A landscape with many valleys, sampled at points; each row gives a point and its height.
From any point a ball rolls to the lowest of the 2 points nearest to it. It stops when none of these is lower. Distance is the straight distance between rows; heights are no part of it.
lumut: [138 146 133 104 179 129 159 121 157 155  92 106 142 123  74 145 151 151
 175 126 125 103 119 147]  height 4.57
Nus: [150 180 105 112 146 140  62 167 107 159 113 141 129 141 149 158  57 182
 115 162 161 141 193 133]  height 5.10
feg: [ 83 154  56 163  97 118 154  97 100 141 129 165 111 156 112 131 109 159
 140 101  91 126 123 123]  height 4.73
Kiv: [134 138 154  96 110 113 126 109 141 157 121  50  94  97 106 150 128  82
 140  98 144 171 142 141]  height 1.01
fuliv: [159 155 151 141 190 140 157 145 170 116 140 184  87 180 139 125 181 149
  81 162  92  71 139 163]  height 4.75
Ven: [128 134  80 168  79 143 134 141 106 107 118 136  48 187 121  77 121 148
 144 149 132 104 152 128]  height 3.21
soko: [ 92 134  76 101  75 161 115 137  74 115 120  78  97 122 122  99 114 112
 158 121 121 132 125  96]  height 1.35
Sok: [133 140 154 132 150  89 153 133 159 105 142 203 120 182 158 120 135 128
  97 131 133 113 178 138]  height 1.69
rek: [ 92 108  92 156 133 144 120 119 128 105 117 188 110 135 117 135 161 174
 133 124 113  61 129 103]  height 4.01
pak: [188 176 132 109 162 135 150 147 122 119 134 151  75 149 143 116 128 171
 155 140  92 138 167 157]  height 2.16
Bop: [123 155 105 121 143 145 116 150  86 157 117 103 160 107 115 174  91 171
 171  81 109 178 144 132]  height 3.94
Duv: [ 97 125 122 139  92 118 101 151 115 164  96 178 142 184 139 108  80 152
  88 174 173 120 148 151]  height 3.17
zefu: [118 106 153 155 182 139 155 170 154  71 183 150 174 129 109 132 138  97
 106 109 108 130 163 109]  height 2.45
Gop: [ 89 115 124  98 104 130 101 107 148 166  98 120 131 109 117 157 145 111
 109  95 137 101 121 111]  height 4.10
sikeb: [131 131 134  99 119 111 142 128 133 108 160 116 108 165 114 100 155  83
 146 129 134 127 159 111]  height 2.30
Lala: [147 122 182 104 166 102 158 138 180  85 164 102 156 137  86 103 172  68
 133 158 142 130 144 143]  height 1.89
talid: [ 47 137  77 109  92 126 136 117  83 144  99 125 180 136 103  99 102 134
 146 150 118 130  75 123]  height 3.68
Vuz: [169 134 130 112  70 152  86 117 145 152 135  83  67 141 161  86 105  92
  85 173 183  84 130 117]  height 2.89
Dodat: [ 73  80 141 172 150  84 150 125 124  45 131 176 171  96 127 136 118 124
 150 119 131 143 111  96]  height 6.54
mifu: [213 149 177 110  74 128 122 128 131 143 183  93 124 136 164  57 141 100
 118 178 123 136 114 170]  height 2.15
rapa: [101  99  99 106  95 151 110 145  67 100 133  98 137 116 111  97 131 115
 174 136 120 161 108 102]  height 1.39
Zosep: [135 124 182 139 158  75 182 131 124 141 115 172 194 136 140 115 102 144
 141 134 121 174 109 180]  height 5.13
beno: [103  77 125 158 137 155 106 139 142 123 131 167 155  87 131 175 165 144
  86  84 115 101 126 105]  height 4.12
bep: [ 88 137 116 107  94 104 127 106 107 134 128  64 105 110  92 141 111  95
 154 123 125 183 114 138]  height 1.29
zeni: [132  85 138 119 135 135  94 135 162 107 141 134  80  92 139 161 160 112
 102 120 149 105 160  91]  height 3.99
Sepa: [136  85 106 131 104 168 108 146 108 149 129 124 139 114 128 119 152 143
 120 107 120 117 113 110]  height 4.13
binu: [121 122 148 158 188 131 178 110 175 100 140 114 129 131  64 135 188 109
 131 133  96  74  94 147]  height 1.37
Feri: [123 112 181 165 193 131 155 171 175  79 172 173 174 111 130 150 111 104
  72 117 103 137 172 135]  height 2.37
Mosag: [ 45 124 132 132  98 128 100 138  76 143 103 125 194 156 153 134  97 117
 122 119 140 169 101 107]  height 2.92
bag: [155 109 150 110 138 117 149 109 151 116 143  83  85 129  85 104 177 116
 164 163 117 104 100 147]  height 3.50
vuka: [216 131 160 139 127 172 154 151 151 125 184 133 110 126 165  66 168 116
  62 162  84 113 111 166]  height 1.86
Nolid: [ 84 122 175 116 128  88 133 127 110  88 126  96 190 130 116 136 131  64
 159 101 161 194 121 107]  height 2.68
kop: [186 127 154  94 167 143 123 137 166 173 107  94 114  82 120 163 138 139
 136 112 138 132 130 151]  height 1.28
bar: [ 98 100 162 125 135 102 137 130 148  76 139 126 159 110 109 139 159  73
 135 102 151 161 137 106]  height 2.62
zef: [ 98 127 120 121  49 114 114  73 129 186 133  98 137 114 103 119 149  92
 103 109 112 129  77 146]  height 3.61
Gera: [ 75 122 115 105 124  99 129 137  98 147 107 121 149 133 102 132  85 159
 164 162 138 160 120 143]  height 4.55
Divo: [ 55 134  84 147 119  98 131  95 102 109  92 183 137 129 115 129  91 169
 158 146 118 103 105 111]  height 3.55
vodil: [ 62 121 140 136 135  56 164  83 131 128  68 142 194 107 132 109 100  91
 144 116 139 106  77 105]  height 1.64
vom: [165 142 128 146  98 124 166 106 122 120 154 132  51 196 137  70 166 122
 125 147  96 107 119 165]  height 4.33
fudus: [ 21 178  69 100 104 128 128 140  81 135  96  84 174 137 124 141  77 123
 113 119 123 130 123 115]  height 3.10
bive: [142 167 114 145 130 111 149  91 132 141 133 155  44 145 124 152 133 176
 144 110  76 112 141 169]  height 5.31
Fug: [167 118 142 112 150 147 118 121 187 139 157 118 106 128 125 120 183  89
  77 144 139  64 137 108]  height 3.42
keva: [210 114 132 135  94 191 115 136 121 145 169  93 118 124 180  85 135 113
 103 120 139 100 115 108]  height 2.12
gofif: [158 153 111 110 153 138  98 156 130 130 135 153 126 144 151 151 118 128
 124  99 148 127 190  94]  height 4.48
linek: [242 148 170 102 144 164 109 128 154 151 170  79 114  98 199 103 121  80
  87 125 145 159 109 137]  height 1.32
Metak: [154  80 173 181 124 158 156 134 157 100 177  93 160  68  73 126 168  82
  96 144 101 160  92 185]  height 1.48
rof: [166 145 158 107 116 129 142  99 162 130 149  47 149 101  77 109 188  69
 159 115 132 104 110 135]  height 3.74
ravuv: [190 171 144  95 167 127 133 138 128 118 129 120  76  97 134 149 112 171
 175 116  96 159 176 157]  height 1.51
ruv: [103 138 133 139 158  61 177  83 135 121 103 158 123 133  88 133 104 162
 182 164 115 147  91 162]  height 4.56
taguz: [ 16 144  83 143  92 147  88 123  78 130  87  88 157 114 144 180  95 128
 109 113 107 196  73 119]  height 2.01
lumes: [ 37 160  83  96 124 112 125 116  97 110  83 101 156 100 100 149  86 125
 166 115 121 138 107 109]  height 3.38
vufo: [ 87 147  65 155  98 107 174  74 114 123 131 152 129 146  90 121 116 128
 160 126  94 156  71 112]  height 4.49
zusil: [169 114 150 105 105 152  93 121 163 163 153 100 133 123 132  99 172  90
  90 159 138  71 117 115]  height 3.34
med: [202 157 156  97  73 137 121 122 116 152 169  70  91 144 177  66  88  93
 109 176 147 139 125 159]  height 3.01
sosi: [134 123 155 108 136 110 159  95 165 106 127  70 124 102  59 119 185  76
 172 137 144 125 106 146]  height 3.66
seb: [109 100 141 156 145 121 131 118 154 145 117 186 170 104 138 171 143 167
  98  81 116  92 128 127]  height 4.16
suno: [164 163  94 113 145 149  78 153 126 137 121 144  86 137 144 142  88 165
 129 143 152 109 199 111]  height 4.72
tuda: [ 85 123 118 154 123  97 173 116 102 132 125 175 192 172 139  90 115 128
 134 115 120 108 114 111]  height 2.58
Taze: [ 88  97 114 153 133 112 153 101 129  93  91 151 187  72  98 154 124 121
 161 111 131 157  57 113]  height 4.29
Mula: [ 85 106 136 131 110 113 111 128 151 134 109 184 139 166 141 120 139 116
  85 142 164  72 154 106]  height 1.07
runo: [138 128 119 135  90 121 156  86 120 109 158  93  40 164 119  83 156 103
 148 143 110 103 109 134]  height 3.95
met: [ 50 142  64 127  96 109 133 136  80 134 115 116 138 132  98 126  72 159
 144 169 117 157 115 136]  height 4.11
bam: [106 121 136 171 140  69 158 108 104  95 133 197 163 133 145 131  89 163
 148 113 114 148 136 138]  height 5.56
sutop: [145 137 154 120 130 102  99 127 152 157 118 185  98 126 160 173 115 160
  83 122 130 141 172 166]  height 1.80
kalu: [151 116 158 105 162 124 101 139 160 152 110 133 133  95 125 184 138 135
 116 109 146 134 145 136]  height 1.41
puf: [129 137 122 104 136 126 148  99 148 169 105  85 101 108  78 146 148 131
 166 117 117 107 117 147]  height 4.43
Foru: [ 62 163  95 118  56 125 115  86 102 170 120  82 165 129 111 133 129  81
 107  83 110 147  89 126]  height 3.48
legi: [105 143 145 141 141  93 156 114 135 133 121 146 174 132 131 169 124 115
 134  50 132 146 146 117]  height 2.33
mav: [182 101 154 134 142 137 165 141 135  97 146  88 103  80 110 129 153 116
 161 112 112 181 119 162]  height 0.99
von: [178 102 188 116 135 130  90 152 147 138 164 129 196 142 146 111 156  81
  79 179 148 167 110 148]  height 5.44
viri: [110 130 105 108 113 120 146  96 125 103 135  75  60 109 102 119 148  92
 173 102 114 127 123 102]  height 5.95
nalid: [104 125 135 106 105 173  47 162  96 147 113 109 193 166 167 121 134  92
 100 146 167 141 113  85]  height 4.15
Rupom: [106 145 110 185 136  65 182  76 116 101 140 208 120 165 131 129 110 161
 154 110  91 125 117 131]  height 5.28
kib: [ 20 158  60 133  88 123 118 104  85 109  76 123 178 110 144 159  70 110
 120 114 100 168  55 111]  height 2.17
buk: [ 71 125 164 132 117  62 151  82 125 138  83 116 191 115 120 139  99  82
 142 110 161 162  91 129]  height 1.85
Gon: [139 153 163 150 165  92 168 103 164 114 128 171 143 113 126 175 145 129
 128  55 109 146 164 157]  height 2.18
Nelo: [ 76 129 139 126 123 101 122  87 156 167  84 143 152  96 116 180 130 127
 116  74 141 107 113 127]  height 4.17
boluv: [168  76 170 160  92 134 137 124 144 128 176 114 139  94 108 101 173 111
  98 149  93 160  77 181]  height 1.40
vaziz: [141 148 181 150 201 109 176 147 179  80 154 186 140 133 132 142 147 127
  94 118  87 126 168 158]  height 2.22
bati: [ 63 108 140 144 106  93 112 105 134 165  94 188 158 137 156 144 105 140
  84 117 150  92 124 116]  height 1.30
lolok: [157 126 142 120 113 131 128 143 104 147 142  99 112 125 138 140 120 124
 142  97 118 194 140 138]  height 3.63
vozit: [171  90 155 142 132 148 150 149 108 109 155  91 176  96 101 118 160 114
 156 115 113 199  93 160]  height 1.13
tif: [138 145 160 140 153  84 169 113 162 109 144 191 104 145 146 145 151 137
 110  93  93 136 160 162]  height 2.02
Bigo: [200 166 145 118 160 137 133 168 146 117 143 189 103 128 187 118 136 135
  88 125 100 179 172 146]  height 1.78
Gukar: [130 128 123 133 125 114 118 142 150 108 133 188 104 192 142 106 133 114
  99 155 160  97 179 116]  height 1.36
tupiz: [221 123 122 140 101 204 152 140 121 130 156 104  90 146 184  66 120 146
 120 136 133  86 115 122]  height 2.32
liri: [109 150 136 163 174  60 191  64 149 127  72 153 157 107  87 153 101 159
 185 147 129 116  62 148]  height 4.14
Vap: [119  96  67 173 105 137 163 107 110  85 163 166 101 138 111 109 165 139
 150 111  85 137  96 106]  height 2.48
Dez: [133 101 195 118 191 105 136 149 190  96 119 127 157  85  99 169 141  93
 115 154 174 135 150 150]  height 1.62
zibe: [141 127 119 175 168 125 178 131 125  69 171 169  85 149 113 122 165 158
 148 128  67 131 122 152]  height 1.96
mavob: [111 131 132 159 195 119 164 112 161  92 129 151 127 130  81 154 171 159
 157 122 103  76 112 128]  height 1.20
daku: [ 90 177  69 135 134 108 146  98  99 120 126 110  61 145  88 137 114 162
 181 138  97 112 119 127]  height 5.58
gaz: [128 110 189 114 195  99 173 144 173  85 135 124 172 118  84 129 147 102
 149 160 153 134 135 153]  height 1.74
kiga: [134 123 111 141 130 137 104 152 116 129 109 195 134 153 138 133 114 193
 131 148 137 100 170 125]  height 3.69
rigev: [101 170  77 128  78 128 145 138  98 149 143  52  78 162 115  83  93 128
 111 171 129 122 144 148]  height 5.12
bataf: [156 109 154  98 114 136  76 149 127 159 139 116 159 145 136 103 138 101
 103 177 163 142 121 127]  height 5.53
sovu: [125 134 112 131 142 155  63 183  80 145 107 158 167 143 155 150  78 180
 133 146 155 151 161 108]  height 5.45
kos: [ 95 144  85 127 120 120 129  93 121 110 125 119  64 114  96 150 135 133
 174 104 105 114 137 104]  height 5.86
tefub: [189  98 159 130 127 181 135 143 134 116 162  43 153  68 110 114 164 105
 146 105 121 133  95 125]  height 1.19
ret: [110 102 104 122  60 145 113  82 126 169 121  89  93  91 112 121 147 116
 115 119 107 112  74 133]  height 3.72
zige: [188 103 132 147 161 185 127 171 160 148 162 155 168 124 145 122 157 137
  53 124 103 109 128 137]  height 2.07
Rog: [152  87 107 141 112 168 132 139 120 148 127 139  93 134 124 101 154 165
 124 152 114  93 113 138]  height 4.22
pidin: [ 83 126 152 164 111  81 107  95 117 161 102 192 161 123 168 172  81 172
  98  94 128 131 136 137]  height 1.57
debo: [ 94 156 137 157 163  57 179  69 136 102  71 144 170  90  98 154  89 132
 194 113 143 128  99 124]  height 3.87
pufub: [150  81 131 131 145 157 122 141 166 147 133 150 105 119 117 118 170 160
  99 167 112  70 110 145]  height 4.32
Muven: [111 144  88 148 104 132 149 116 100  95 137 120  56 199 104  84 154 123
 165 145 121  92 122 117]  height 3.58
magun: [156  93 149  93  96 153 115 114 133 102 151  57  65  89 147 102 129  95
 145 137 159 110 118  94]  height 6.09
Pozig: [ 86 152 130 129 158  73 152  91 132  87  97 140 143  97  82 162 109 140
 203 115 137 144 130 118]  height 3.71
tigiz: [196 146 122  86 130 153  84 113 159 168 146  83 103 134 155  90 131  80
  97 161 171  73 129 110]  height 3.16
dubi: [128 121 143 151 131 100 143 149 101 120 132 198 166 162 162 132  93 162
 120 117 124 162 156 137]  height 5.77
siru: [ 80 150  96 132 129  79 151  84 118 118 120 140  78 150  80 139 106 157
 173 169 109 136 107 146]  height 5.11
lagat: [ 84  68 123 168 140 118 138 115 137 115 106 180 179  74 115 152 136 164
 130 120 114 125  70 122]  height 4.25
lobol: [158  91 159 122 174 147  74 182 127 119 131 149 148 100 150 175 124 157
 127 151 151 170 145 115]  height 6.36
sune: [ 97 128  79 150 117 109 159  92 113 100 112 147 149 102  89 140 121 122
 178 105 108 180  74 101]  height 4.35
Supu: [ 61 120 137 151 132  54 159 104 105 134  83 166 179 144 157  92  87 124
 137 136 134  83 107  99]  height 2.09
Naf: [157 106 181 124 135 120 127 152 145 145 152 151 182 145 148 126 143 104
  84 132 129 173 125 154]  height 5.37
Romo: [175 128 160  92 112 144 105 107 147 162 132  42  91  90 146 144 128  82
 125  97 155 137 127 114]  height 0.84
Fof: [161 144 138 119 150 109 139 121 134 106 129 108  79  84 103 167 120 145
 193  99 117 176 166 157]  height 1.09
zel: [161 108 137 147 150 138 170 139 143  96 169 135 101 143 116 108 174 126
 129 129  82 126 129 149]  height 1.71
tosof: [111 159 101 164 125  97 153  87 121 125 129 191  83 167 120 147 128 174
 137 110  85 108 138 142]  height 5.00
Bafen: [154 117 123 135 125 131 106 130 111 135 127 155  95  96 133 163 117 198
 144 122 101 148 150 157]  height 2.44
Tiz: [177 125 137 141 185 162 136 155 177 107 160 155  77 161 142 103 169 123
  67 178 113  66 139 137]  height 4.59
vop: [191 144 125  88 151 161 108 131 148 191 113  92  77  96 157 150 112 145
 118 122 136 102 144 127]  height 1.55
fivik: [171  84 129 135 156 175 154 149 133  94 157  81 104  71 106 125 159 133
 161 109 107 127 111 120]  height 1.11
kad: [ 73 129 124 153  91 122  77 153  88 148 112 149 133 157 165 164  84 152
  94 135 149 170 156 132]  height 2.36
muru: [ 94 137  83 120 103 177  71 194  69 138  93 124 152 154 143 120  89 148
 127 149 163 135 151  97]  height 5.63
muv: [ 85 133 143 130 102  90  87 135 124 155 106 174 127 166 160 155  75 145
  81 156 173 137 171 131]  height 2.76
Riz: [208 128 124 107 175 157 103 189 122 132 140 155 132 129 166 114 112 144
 123 164 142 163 152 131]  height 6.20
Pof: [108 153 114 146 149 109 153  79 151 148  92 144 149  97  95 185 131 161
 155  65 111 107 116 137]  height 4.24
bir: [140 152 188 105 122 124  83 117 149 175 131  88 208 150 139 146 153  65
  96 113 163 158 113 123]  height 4.00
pul: [ 41 156  82 142 120  74 131  95  83  93  86 159 151 110 124 137  50 156
 166 147 120 133 108 100]  height 3.15
zuvoz: [101 154  80 111  53 170  96 149  83 112 123  59  84 148 132  74 102  92
 132 140 152 109 146  91]  height 1.65
mas: [ 55 125 104 148  92 127  87 120  71 121 108  94 117 101 129 181  96 132
 144 119 117 221 105 121]  height 1.81
mibo: [101 126 146 115 192 111 177 137 139 108 112 128 213 142  98 102 142 129
 167 135 133  72 109  99]  height 4.61
loti: [178 140 119  99 118 163 123 119 132 166 133  73  58 118 153 114 101 133
 134 133 141  93 133 117]  height 1.99
rop: [129 130 155 109 127 139 126 120 153 122 127  74 193 103  90 130 190  62
 134  92 148 119 113 115]  height 3.78
Mip: [124  85 127 131 129 142 134 149  96  85 146  98 169  95  94 116 157 104
 175 120 119 183  96 116]  height 1.22
tonot: [199 102 129 121 184 169  84 185 136  97 150 143 106  93 160 142 122 153
 122 156 141 136 162 108]  height 6.30
bor: [161 136 141 132 139 113 172  95 159 145 124 145  66 110 117 145 156 156
 132 115  77 132 114 184]  height 5.30
tipe: [215 109 136 149 131 190 122 159 148 137 185 120 132 116 169  83 154 106
  57 137 109 109 123 135]  height 2.00
Zak: [155 116 129 129  88 128 139 131 106 140 158 137 100 148 146 108 132 121
 115 121 114 165 145 149]  height 3.37
Zin: [218 148  96 147 140 185 123 147 147 134 145 139  81 167 184  86 135 117
  86 122 150  72 157 101]  height 4.05
nedo: [221 168  97 116 152 174 115 144 142 181 134 135 101 142 187 105 119 124
  86 114 144 108 154 124]  height 4.20
dudad: [ 91 139 142 165 109 104  96 126  92 164 112 158 153 146 171 181  66 179
  96 102 127 171 153 148]  height 1.94
napim: [133 114 103 152  97 145  83 171 123 147 103 180 112 166 148 118 103 160
  96 157 170 116 175 128]  height 3.47
laman: [176  97 145 148 160 165 129 160 165 136 155 159 135  88 145 164 156 150
  76 108 100 124 137 142]  height 2.13
Magel: [122  84 147 134 159 129 100 163 166  99 154 168 136 119 139 152 147 109
  74 137 150 115 161 104]  height 3.93
koza: [101 110 162 140 121  73 104  91 144 143 113 188 125 102 141 180 103 166
 103 115 131 144 139 166]  height 1.82
gubug: [167 139 133 120 159 137 120 184 102 144 131 177 178 170 167 126 100 152
 117 141 132 176 157 136]  height 5.99
Zanev: [147 120 142 107  87 137 141  93 120  95 165  49  88 100 111  94 162  74
 166 111 125 114 109 105]  height 6.02
Zenuv: [149 118 199 142 155  95 173 142 132 140 132 153 224 143 149 116 127 111
 105 109 128 176 113 176]  height 5.29
loro: [193 148 116 113  97 182 112 114 144 162 132  80  53 139 190  90  73 121
  98 144 180  77 130 120]  height 2.53
dal: [153 156 129 134 171 135 151 128 144 141 128 171  94 176 125 137 166 178
 121 130  90  73 136 149]  height 4.94
gul: [ 79 153 103  85 103 132  90 142 119 169 107  92 122 144 121 135 107 115
 109 146 150 118 153 117]  height 5.80
ges: [ 96 137  92 121  88 173  62 182  71 126 107  77 108 139 155 129  86 126
 115 156 165 162 153 100]  height 5.78
nifu: [189 121 100 161 123 179 112 156 135 105 140 142  54 143 172 103 124 146
 112 127 149  86 174  98]  height 3.92
gupen: [182 112 133 133 134 151 129 136 139 151 133 142  97  89 148 156 145 172
 117  90  91 130 139 147]  height 2.23
nuba: [202 137 172 101 125 155  90 118 130 166 146  56  91 113 188 140 102  82
 100 116 158 172 123 121]  height 1.05
Seki: [ 52 167  89  88  91 136 118 123  98 163 103  54 178 119  98 126 107 100
 126 113 120 138  94 127]  height 3.35
pitef: [128 149 140 160 189  94 164 107 134  76 140 185 114 153 110 142 141 189
 162 133  85  99 125 149]  height 1.56
vete: [165 123 111 135  96 159  78 156 125 168 115 146  92 148 173 124 107 133
  78 147 162 134 152 129]  height 3.67
senar: [184 132 164 118 156 125 109 156 156 132 135 175 117 116 171 163 133 131
  82 115 124 176 165 148]  height 1.58
mabak: [ 61 142 105 127 103  89 114 106 102 120 108  96 110  84 100 182  85 116
 153 122 128 211 108 138]  height 1.59
limur: [ 69 153 105  82 135 125 138 119 120 115 103 116 154 170  96  98 144 104
 167 130 128  79 121  95]  height 4.39
Bove: [ 93 136  99 102  99 131 136 100 114 134 123 106 127 147  90  95 156 105
 157 131 114  99 101 112]  height 4.23
pozug: [206 118 174 132  98 142 150 133 135 132 182 121 133 123 147  66 167 120
  99 163  84 143  97 182]  height 1.63
gak: [107 127  77 132  49 163 120 102 105 180 119  79  74 118 121 101 114 142
 102 137 119  87  99 136]  height 3.54
Lov: [178 147 165  95 157 111 143 125 175  99 178  92 110 151 119 100 172  60
 127 133 134 123 158 122]  height 2.08
mese: [118 124  85 156  47 161 107 139 102 179 122  90  73 140 151 106  90 150
  74 142 141 120 134 149]  height 3.23
pokav: [143 154 169  87 119  95 127 106 169 178 131  95 170 149 110 132 147  68
 110 114 152 131 134 146]  height 3.89
mezav: [197 150 115 113 159 160 130 156 140 143 151 131 123 145 157 123 140 119
 113  93 120 123 164 111]  height 4.36
Ved: [ 78 129 136  95 157 112 156 126 127  94 100 113 204 131  97 100 144  95
 177 121 145 101 108  92]  height 4.52
vadov: [124  96 135 106  94 146  81 116 151 158 118 109  82 101 143 144 153 103
  94 127 157 100 127 103]  height 4.04
pizag: [129 143 107 124 142 139 142  97 145 150  98 100 124  81  86 180 153 138
 168  61 118 117 127 128]  height 4.31
sel: [145 158 132  97 192 132 127 135 150 152 103 140 156 126 109 162 132 168
 161 111 130  78 157 115]  height 4.71
rak: [124  98 160 140 176 131  74 166 117  77 138 168 165  92 140 182 121 167
 133 128 152 151 167  99]  height 6.40
goko: [114 113 164  92 143 138  89 146 156 117 122  93 193 109 124 147 169  60
 107 117 168 124 124  86]  height 3.82
Kugiz: [125 136 109 109  80 140 118 132 104  98 152  89  87 169 128  68 134  80
 148 143 149 113 157  90]  height 1.98
zinip: [172 105 130 117 157 149 116 146 168 139 127 156  88 154 131 106 159 145
  95 198 141  74 133 139]  height 4.44
tolir: [ 90 101 146 112 162 117 109 155 152  82 134 161 165 135 140 132 145  91
 101 132 163 102 159  74]  height 3.88
Bagul: [ 78 109 112 170 113  99 157 119  77 129 111 167 214 136 149 108  98 135
 143 100 117 151  78 103]  height 2.83
Foval: [123 118  95 159 144 120 179 119 111 104 151 165 134 162 104 110 147 153
 171 124  90 136  99 134]  height 2.28
vegoz: [113 111 158 123 137  79 148 124 109 133 120 149 165 132 119 128 104 136
 156 139 132 182 108 159]  height 4.89
fam: [149 111 149 167 161 138 181 114 166  88 175 112  85 118  91 122 188 107
 117 126  74 106  99 158]  height 1.54
luf: [145 183 103 124 102 127 165 138 107 154 139  93  63 185 129  88  99 137
 124 156 105 136 159 174]  height 3.98
kilun: [112 111 135 100 133 149  76 161 142 105 138 134 183 142 144 116 159  71
  91 142 170 105 140  65]  height 3.84
fop: [ 87  98 128 167 136 106 128  98 129 145  88 185 186  81 136 170 109 180
 125  88 120 104  91 114]  height 4.21
peluk: [149 130 131 133 152 144 145 143 120 129 141 123 168 121 122 163 147 120
 147  50 118 157 147 111]  height 2.43
mez: [131 106 120  89  73 172  91 127 112 119 122  59  71 108 142  79 115 113
 143 171 165  91 113 102]  height 6.19
Satef: [ 57 177  69  96  91 133 102 163 116 142 105  64 102 146 119 122  94 116
  99 168 160 105 167 123]  height 5.98
Gog: [139  96 144 132 179 147 134 175 150  72 160 115 145 102 102 142 156 106
 140 122 126 132 156  99]  height 2.52
riber: [158 139 152 129 176 114 150 109 169 124 117 160  97 107 110 158 159 183
 146 132  89 116 134 182]  height 5.15
Pevu: [149 108 141 129 129 107 150 109 149 103 136 107  90  82 104 162 152 107
 164  92 126 174 136 143]  height 0.85
Ruzit: [147 140 161  90 140  99 136 111 181 158 129 136 119 153 127 133 149  95
 105 128 144 115 155 144]  height 3.73
Zur: [111 110 127 109 117 126 143 115 127 161 120 124 168 135  96 104 155 127
 137 137 121 116  90 140]  height 4.09
ros: [128  91  72 165  73 153 136 127  83 114 146 142  80 122 125 106 131 149
 150 118 103 142 110 120]  height 2.63
bup: [ 97 139 132 115 176 112 152 128 125 138 101 150 189 136 110 129 113 160
 167 119 133  91 130 110]  height 4.74
pivub: [ 80 135  86 170 122 118 111 103 102  88 105 203 108 151 108 132 120 204
 156 153 126  74 131 116]  height 3.85
Tum: [ 83 113 147 115 106 126  94 138  85 120 124  99 173 143 132 132 123  93
 144 117 149 195 115 111]  height 2.77
sab: [ 80 151 104 102 142  99 147 116 104 101 111 106 149 111  82 144 105 117
 207  96 132 162 133 110]  height 3.57
vodi: [ 47 112 133 156 118 104 126 126  63 117  83 139 221 127 171 122  83 114
 138 106 127 166  71  90]  height 2.98
zozam: [105 105 146 149 149 107  94 136 119  70 141 194 147 110 144 168 114 170
 125 110 136 128 181  99]  height 6.44
kefi: [ 63 107 123 152 131  90 109 118 104  52 118 194 155 102 138 149 108 158
 153 112 132 120 143  82]  height 6.49
Lole: [187 160  98 118 149 161 106 151 131 149 111 138  59 152 151 116 102 172
 123 165 138  89 168 134]  height 5.04
Tufi: [204 117 139 133 102 181 153 125 120 124 153  99  65 150 164  49 124 158
 135 178 127  91  99 155]  height 2.71
vodes: [ 77 138 113 115 116 116 150 100 116 177  91 122 201 127  95 120 113 134
 147 119 125 123  70 133]  height 3.91
Feme: [ 96 108 141 115 158 117 128 136 145  67 122 126 142  86  93 158 153 117
 168 111 144 132 143  99]  height 2.57
zurem: [129 128 144 124 135 138 118 140 101 152 107  83 156 109 115 176 119 129
 172  87 132 203 125 134]  height 3.81
faru: [153 144 139 100 171 113 134 117 189 138 136 140  87 154 130 146 167 116
 103 132 138  77 162 120]  height 3.56
kozit: [ 11 175  57 140 100  90 142 117  70  98  81 129 175 119 141 122  45 129
 127 141 110 144  92 105]  height 2.56
fedid: [187 104 110 145  92 181  95 149 120 140 134 134  61 128 183 124 114 141
  92 121 153 117 154 109]  height 3.80
nipa: [164 157 111 128 118 139 154 144 117 148 131 156  84 179 145  95 123 153
 123 134 102 136 159 163]  height 2.85
bara: [174 148 130 101  81 148 107 135 103 154 155  41  80 145 173  84  61 110
  99 179 172 146 138 138]  height 3.86
losa: [198 113 155 112 139 149 158 125 142 126 155  89  75 129 137  81 156 131
 137 168 108 104 104 152]  height 3.20
maz: [169 105 173  94 176 123 107 149 189 137 129 120 145 101 122 152 153  99
  99 162 159 139 138 142]  height 1.52
zura: [ 87 173  64 125 103 133 125 168 103 136 113  72  82 156 111 112  81 162
 121 181 147 109 174 139]  height 5.75
zava: [112 147 165  95 118 144  52 136 126 185 108  85 192 162 155 143 128  86
  90 145 177 162 113 102]  height 4.07
laval: [118 122  71 178  52 158 125 138  91 140 123 139  77 157 133  99 106 153
 119 127 125 130 146 136]  height 2.88
Ruk: [176 119 154 124  98 152 113 132 124 136 173  74 166 119 119  97 166  89
 128 127 118 130 106 128]  height 1.31
Nos: [110  95  95 137 114 160 101 135 115 139 110 167 124 108 129 151 148 163
 123 102 122  95 132 101]  height 4.08
Gonuk: [135 137 101 139 136 138 131 156  82 143 113 180 159 154 126 124  94 214
 159 140 114 122 147 144]  height 3.97
Deti: [113 126 130  84 116 124 103 143 129 153 119 122 147 159 121 114 124 107
 120 165 166 116 139 113]  height 5.65

Two balls start at each pair of points below. Name the first point that both come to, or write -.
Zanev and rop => -
gul and Gop => -
nalid and bir => -

For each start below, name the point where the ball stops.
vufo => Romo
sel => pozug
zava => kop
dal => Romo
runo => mavob
ret => mavob
magun => fudus
